Each row is a point on a landscape with many peaks, with its height.
A climber steps from a point to the highest of its 5 nearest points, and stops where none of them is higher. Distance is the straight distance between rows; heights are no part of it.
z905: 62	107	94	99	120	114	97	70	116	106	101	94	116  height 659
z995: 133	101	99	89	81	90	99	115	97	98	101	106	95  height 332
z20: 76	99	143	79	120	93	110	70	123	111	106	106	113  height 524
z369: 123	102	90	106	92	83	101	123	81	95	95	98	75  height 308
z31: 100	105	109	72	104	109	102	100	113	104	98	105	113  height 383
z938: 168	90	120	110	81	91	111	133	92	81	103	93	80  height 400
z75: 96	101	72	128	100	93	98	125	74	92	89	90	77  height 19
z497: 95	98	60	136	99	100	102	130	72	85	86	82	76  height 611
z356: 39	90	101	117	126	103	102	51	127	105	100	88	119  height 13
z508: 109	109	84	98	91	91	92	106	88	105	101	106	89  height 378
z355: 134	97	117	77	81	106	105	120	115	99	104	102	114  height 306
z218: 120	94	139	74	93	113	111	121	121	106	106	102	123  height 311
z325: 47	88	81	121	117	117	96	51	120	97	100	95	121  height 423
z143: 158	92	111	109	89	85	112	137	85	75	96	93	72  height 551
z121: 56	103	114	97	127	105	104	67	121	108	100	93	112  height 475
z445: 50	100	110	103	127	102	103	59	122	108	102	90	114  height 301
z416: 73	108	103	86	117	110	100	78	115	107	99	96	113  height 584
z59: 105	90	164	75	103	104	113	98	124	113	115	111	121  height 324
z335: 97	109	79	109	94	94	87	101	83	109	101	103	92  height 474
z226: 72	101	71	120	101	113	82	74	93	107	106	107	107  height 525
z813: 80	95	62	140	99	101	95	121	71	92	89	94	87  height 275
z696: 99	95	148	71	106	105	113	99	120	107	106	109	118  height 334
z322: 105	110	91	84	96	103	92	99	102	105	101	106	104  height 307
z935: 105	103	65	130	101	96	103	132	75	82	87	81	72  height 576
z750: 78	102	131	77	119	103	109	83	118	106	101	104	112  height 592
z794: 82	94	150	76	114	92	111	71	123	110	109	111	115  height 562
z38: 92	110	80	102	98	102	87	94	94	110	104	104	99  height 573
z570: 100	90	167	76	102	98	112	80	128	114	120	112	121  height 381
z634: 84	106	119	75	116	108	105	87	117	106	98	102	112  height 565
z429: 156	92	111	102	80	84	107	130	87	85	102	99	82  height 444
z398: 62	92	69	128	104	117	82	65	95	105	102	110	111  height 577
z246: 92	104	76	120	95	93	91	107	76	106	99	101	85  height 419
z205: 107	107	100	75	96	106	98	101	109	105	99	105	109  height 272
z774: 123	104	94	87	85	91	94	108	94	103	101	107	96  height 289
z145: 63	91	69	133	101	113	82	71	86	103	101	114	106  height 523
z378: 73	94	70	136	98	105	86	99	75	102	98	108	94  height 416
z190: 135	99	97	99	85	83	101	121	86	94	97	103	82  height 377
z595: 60	101	127	88	124	94	107	62	122	111	102	96	111  height 492
z821: 78	99	71	131	98	100	87	103	74	104	99	103	89  height 430
z993: 140	98	98	109	95	85	112	133	80	78	89	92	67  height 455
z3: 76	111	87	97	111	113	90	77	109	108	102	99	112  height 554
z668: 142	96	116	81	77	104	102	123	114	97	105	99	112  height 288
z71: 58	95	75	120	113	119	89	59	110	103	103	100	118  height 663
z476: 91	112	95	82	106	109	96	90	108	108	99	103	110  height 428
z186: 122	103	100	78	88	100	98	110	106	102	101	106	107  height 271
z820: 63	103	83	108	115	116	92	65	113	105	102	96	117  height 583
z562: 82	110	79	106	102	109	85	83	98	110	104	103	107  height 479
z383: 67	104	123	84	123	101	107	73	121	107	98	99	113  height 669
z758: 161	94	116	96	74	92	104	127	101	91	108	98	96  height 352
z357: 149	96	107	95	77	88	105	121	95	91	104	101	92  height 382
z965: 156	95	116	89	73	100	104	124	109	96	108	97	106  height 305
z318: 81	97	140	75	118	99	111	82	120	108	103	106	113  height 605
z612: 140	98	110	82	79	98	102	120	108	97	105	103	107  height 292
z94: 81	104	74	119	97	105	83	90	83	110	104	107	98  height 471
z475: 130	102	86	116	98	87	112	134	78	77	86	86	64  height 415
z883: 115	100	118	70	95	107	106	112	115	102	99	105	118  height 353
z114: 139	98	99	104	86	83	106	127	82	88	95	98	74  height 424
z960: 89	95	51	141	98	108	102	127	71	78	85	83	80  height 52
z406: 121	102	82	115	98	87	107	130	75	84	87	87	66  height 313
z179: 109	105	83	112	94	86	97	119	75	99	96	99	77  height 224
z303: 99	103	122	71	106	108	107	99	118	103	98	105	116  height 443
z907: 102	105	81	115	96	89	93	114	77	102	97	99	80  height 319

Two climbers start at each pair of points below. Name the first point that both come to, or write none.
z179 / z907 => z335
z369 / z821 => none
z186 / z758 => z429
z476 / z696 => z383
z59 / z612 => none

For each start below, name the point where the climber stops.
z205 => z383
z31 => z383
z475 => z497
z406 => z497

Call two points neighbours if one is among the 5 nearest of the other. Go from one point of each pair to the other, from neighbour to neighbour, staying as high as possible. Name the lowest point that can't be avoided.
z905 / z383 => z416
z71 / z143 => z369
z38 / z383 => z562
z497 / z143 => z475
